A landscape with many valleys, sampled at points; each row gives a point and its height.
A ball rolls from a point to the lowest of its 2 nearest points, and stops where none of them is lower. Distance is the straight distance between rows; heights are no part of it.
q206: [115 122 148 162 149 112 117 103 152 145 140 136 189 121  80 126 107 174
 117 143 182 173 107 134 113 160 132 145 139 154]  (h 756)
q87: [152 117 111  59 101 125 134 121 137 164  90 125 141 140 200 128 137  60
 146 161  97 121 163  97 109  63 126 107 139 117]  (h 544)
q932: [131 137  91 137  99  84  58  61  90 104  96 127 132  92 156  92 130 124
 183 146 152 156 105 135 109  66 121 111 177 102]  (h 254)
q204: [ 88 105 148 121 159 125 110 147  80  95  92 131  85 115 135 124 112 134
 101  67 133  83 114 142 192  75  93 128 162 112]  (h 283)
q287: [127 115 177 140 187 106 186 132 146  71 141 121 111 128 112 171 129 119
  91  91 155 107 116 132  98 164 109 208 102  95]  (h 389)
q704: [123 163 162 132 130  94 118 168  88 101 154 159 145 133  82 120 138 147
  61 109 170 122 129 146 161 105 131 125 132 167]  (h 284)
q152: [165 145 111 111 111 136 132 139 158 163  97 129 113 180 147 122 135 133
 103 180 120  76 189 154 172 101 132 101 123 121]  (h 314)
q671: [ 86 101 175 176 167 125 179 139 124 135 181 119  88 123 128 154 151 111
 106 125 157 131 122 125 111 163  98 146 111  98]  (h 380)
q16: [ 99  94 132  96 130 129 130 150 127 171 137 151 165 135 128 134 102 130
 133  94 108 168  92  91 195 136 117  82 155 179]  (h 463)
q60: [102 114 138 161 170 124 120 122 151 152 129  96  94 145 168 150 107 127
 147 141 114  88 146 126 132 131  74 149 149  85]  (h 118)
q423: [100 113 149  93 158 162 121 192 118 159 121 113 145 124 160 118 104 135
  80 169 129  81 161 153 125  89 161 134 176 149]  (h 450)
q938: [117 160 166 128  87 166 147 144  94 111 185 115 139 114 108 143 159 146
 171  81 125 155  71 107 100 135 151 161  91 149]  (h 801)
q283: [181 160  96 148  78 130 124 113 128 155 113 134  83 158 133 128 163 112
 121 158 128 101 191 155 112 119 135 105  85  94]  (h 239)
q829: [108  85 115  71 128 130 154 165 121 153 135 165 151 133 166 117 123  76
 101 115 102 167  92  88 161 150 134  61 141 154]  (h 499)
q685: [150 138 110 164 133 126 136  83 174 129 118 131 182 112  67 104  93 177
 146 157 141 186 103 141 133 187 166 101 138 156]  (h 740)
q897: [188 145 128 144 162 120 151 132 198 111 133 121 126 142 119 141 113 138
 101 168 115 116 174 137 105 174 135 143 126 132]  (h 636)
q92: [111 139 166 142 130 114 116 103 170 128 157  99 198 112  90 149 121 181
 145 144 190 172 106 110  53 137 115 210 129 152]  (h 775)
q543: [ 87 142 157 148 104 146  92 187  82 186 194 138 143 124 121 116 154 143
  93 178 168 137 146 141 122 112 132 113 147 161]  (h 299)
q907: [128 156 158 114 103 176 138 172  86  98 185 115 120 127 133 156 165 114
 123  85 118 106 128 119  87 120 146 162  97 132]  (h 812)
q106: [105 147 154 145 108 158 163 123 130 117 167  99 169  82  88 145 142 170
 162 123 152 174  70 119  72 147 162 198 119 144]  (h 790)
q953: [134  79 122 145 184 134 177  96 160  71  94 130 106  99 112 141 101 139
 148  81 111 144  92 143 113 185 144 161 119  96]  (h 306)
q318: [141  85  96 113 180 137 166 168 125  84 115 145  99 116 158 113 141  63
  70 128 119 123 126 133  86 170 136 102 131  86]  (h 656)
q591: [127 134 161  98 139  83 161 152 159 137 160 115 173 148 151 157 125  71
 120 116 121 154 115  61 127 135  90 146 129 163]  (h 493)
q446: [133 166 111 120  75 125  91  90 137 135 143  87 157 113 129 129 139 127
 215 133 104 151 108  85 103 100 128 147 118 168]  (h 291)
q592: [152 130  97 126 114 191 149 118 108 107  96 146 111 127  68 104 125 159
 138  83  91 138  96 157 161 164 175 108  90 120]  (h 705)
q485: [140 123  71 121 127 141 169 115 134 102 105 150 133 114  74  89 140 122
 124 123 104 170  84 133 153 205 188  69 106 126]  (h 716)
q426: [149 134 112  83 146 146 172 160 181 175  83 120 100 188 146 114 118 124
  80 160 109  65 164 161 203 118 126  77 127 139]  (h 352)
q237: [ 76 143 163 202 110 144  84 137 110 166 189 137 127 115  92 126 150 193
 122 167 194 129 135 165 100 130 132 145 126 149]  (h 52)
q471: [181 121  55 106 126  93 104  60 164  90  53 141 130 127 146 101 108 123
 153 139 104 124 137 128 158 112 132  79 130 119]  (h 135)
q458: [ 61 125 172 137 113 119 121 157  83 179 174 131  97 144 134 134 146 107
 136  93 135 135 102  95 178 116  57 107 128 131]  (h 298)
q40: [124 128 129 138 116 116 122 132  50  87 142 174  62 119 127  98 172  80
 100 100 162 134  96 149 116 111 121  99 111  90]  (h 38)
q999: [133  89  90  80 109 156 134 131 120 163  87 110 120 120 183 142 134  76
 146  96  79 131 149  97  99 118 147 121 128  87]  (h 564)
q48: [157 150 116  94  87 140 140 127 160 165 139 125 162 159 118 133 121 121
 174 135  74 150 130  90 172 139 117  89  86 186]  (h 562)
q431: [147 108  89  67  80 160 139 108 131 158  79 137 132 152 133 134 118 127
 172  75  66 140 126 101 198 116 129  78 100 140]  (h 581)
q335: [152 146 117 101 102  90 153 123 164 154 156 135 170 139 148 124 135  69
 146 163 101 165 128  84 137 149 112  85  98 183]  (h 537)
q894: [112 124 171 142 187  95 136 137 121  66 104 117  95 118 122 151 108 130
  95  65 132  85 121 135 137 117 101 180 140 104]  (h 365)
q600: [122  86 101 104 145 197 109 156  90 150  76 143 144 115 142 125 108 142
  82 137 122  87 164 173 147  90 186  99 156 125]  (h 487)
q51: [104 153 177 101 130  76 129 172 126 124 160 104 134 134 168 139 136  80
 111 134 136 123 138  81 108  85  79 167 155 148]  (h 473)
q751: [172 167 129 107  96 131 134 146  99  63 155 134  92 129 126 133 167  97
 116 114 128 105 140 133  82 118 154 151  90 124]  (h 821)
q360: [118 152 137 133  70 149 102 140 118 226 152 111 119 173 165 149 154 122
 155 154 123 104 175 122 139  92 104 123 113 109]  (h 426)
q124: [156 148  70 120 101  79 104  64 131  80  87 136 142 102 126  87 129  99
 155 148 116 144 118 115 131 111 149  85 134 136]  (h 185)
q72: [119  71  94  78 112 177 137 125 128 170  79 130 115 137 141 149 112 122
 168  59  59 125 131 107 168 147 133 100 112 102]  (h 582)
q304: [150 146  99 151  98 102 131 119  91 103 145 152  94 112 123  71 178  75
  98 175 169 151 128 155  81 144 148  78 106 105]  (h 203)
q286: [ 97  87 135 121 165  99  92  95 138 112  88 137 179 101 123 140  79 171
 160  61 124 157  78  99 135 112 114 152 179 146]  (h 516)
q374: [ 75 101 153 104 118 153 108 155  68 158 130 129 110 130 157 130 132 108
 136  89 119 109 121 109 171  83  93 117 149 111]  (h 172)
q777: [133  67 104 114 192 161 151 123 164  94  82 116 140 108 136 145  72 131
 140  88  69 131 117 122 123 175 148 133 142 113]  (h 248)
q86: [ 95 118 160 208 140 139 122 130  96 112 168 146  86 102  96 124 144 178
 107 171 199 120 138 194  92 143 160 150 123 117]  (h 278)
q795: [144  95 109 101 177 139 146 160 133 111  76 124  94 127 172 122 118  77
  67 168 110  76 187 157  96 124 134 129 160  68]  (h 634)
q376: [130 101 100 104 130 162 102 136  77 104  92 143 139  91 135 105 123 121
 110 108 126 122 124 150 125 105 179 108 156 119]  (h 512)
q658: [119 173 124 172  92  85  64 107 121 173 170 133 114 164 145 113 152 168
 148 201 170 127 149 154 143  77  71 123 145 117]  (h 543)
q638: [107  90 139 180 198 123 146  96 162 125 104 141 120 133  97 150  85 172
 137  99 127 127 110 149 170 174 106 147 134 120]  (h 385)
q247: [113 148 133 134  70 154  73  98 120 185 149  95 122 151 151 149 147 142
 211 121 121 123 129  96 117  94 105 147 105 127]  (h 356)
q859: [102 106 164 158 155 156 135 126 138 141 156  89  92 126 150 171 127 125
 155 122 113  91 139 113  97 140 102 173 109  91]  (h 253)
q97: [203 157  74 129 108  96  80  61 161  87  80 114 119 144 153 125 117 150
 168 153 109  94 166 140 128  85 116 141 126 101]  (h 39)
q494: [160 103 109 132 159 156 118 141 154 109 117 100 123 106 153 137 110 119
 109 168 118  89 179 156  58 148 168 156 148 102]  (h 608)
q835: [203 164  77 149 103 122 106  71 155 104  78 110  88 140 131 127 140 139
 150 149 118  90 178 165  92 118 152 145  99  76]  (h 138)
q32: [148 145 140  89 131  89 123 150 149 125 123 105 118 142 184 133 128  77
 122 175 119  94 167 100 111  78  96 146 160 131]  (h 514)
q837: [ 66 191 149 179 127  79  73 144 147 167 161  95 116 153 142 123 133 210
 111 171 179 105 156 179 138  94  68 165 157 131]  (h 599)
q214: [109 142 153 138 123 124 123 162  55  80 160 182 111 121  98 120 156 129
  74  72 167 116  97 149 151 111 139 117 124 136]  (h 196)
q58: [ 85 116 164 121 129 139 140 160 130 195 176 133 152 149 117 149 123 135
 136  97 113 152 103  81 186 157  97 110 118 167]  (h 408)
q264: [114 120 139 117 146 100  93 114 120  89 116 125 194  82 130 134 109 138
 131  99 142 165  93 100  81 101 141 162 173 155]  (h 546)
q518: [108 177 141 114  74 115  98 158 108 195 145 116 118 173 157 108 155 144
 122 196 162  91 177 157 153  51  91 126 151 135]  (h 488)
q174: [ 95 104 138 213 117 140 149  97 123 104 140 110  91  57 110 147 134 165
 166 164 186 140  91 173  82 154 146 186 110  98]  (h 392)
q620: [136 115  92 136 139 103 152 102 153 128 117 160 154 120  91 100 109 125
 115 127 130 188  91 121 161 198 154  60 126 152]  (h 726)
q402: [164 150 137 152 137 181 170 141 135 108 129 154 122 143  55 120 104 187
 127  94  97 132 125 156 153 164 154 128  83 135]  (h 695)
q410: [ 76 138 171 104 122 141 122 209  84 165 175 131 155 127 153 120 141 114
  73 165 148 123 140 124 120  92 132 118 169 166]  (h 387)
q939: [ 75  83 161 122 178 116 128 110 124 127 106 152 173 135  82 142  86 171
 130  55 146 144  87 121 183 152  96 150 139 144]  (h 464)
q622: [171 172 156 132 129 133 164 134 142 103 137 156 146 163  68 133 109 168
 130  92 108 145 127 117 164 142 123 150  83 160]  (h 682)
q63: [174 104  83  95 158 135 122 104 169  91  61 127 139 123 137 129  86 136
 146 109  76 128 129 112 154 138 138 110 140 130]  (h 190)
q50: [136 126 136 138 153 113 113 141 127  96 146 116 145  94 142 129 126 117
 103 150 151 132 138 130  53 123 152 153 163 129]  (h 578)
q815: [172 145 151 148 150 100 174 123 179 121 146 147 122 164  87 137 126 125
  98 126 131 142 136 120 145 192 105 133  95 138]  (h 660)
q167: [169 142  88 156 109 126 153 111 144 129 147 124  87 134 120 100 169  88
 115 183 146 139 144 148  87 184 149  91  89  99]  (h 289)
q616: [141 162  95 129  72  97 115  60 125 101 133 101 142  98 113 100 157  92
 193 158 112 152 101  98 115 127 159 132 116 137]  (h 238)

Where does a ball stop that starts at each point below?
q485 -> q471
q376 -> q237
q431 -> q51
q829 -> q374
q795 -> q471
q72 -> q51
q897 -> q471
q426 -> q97
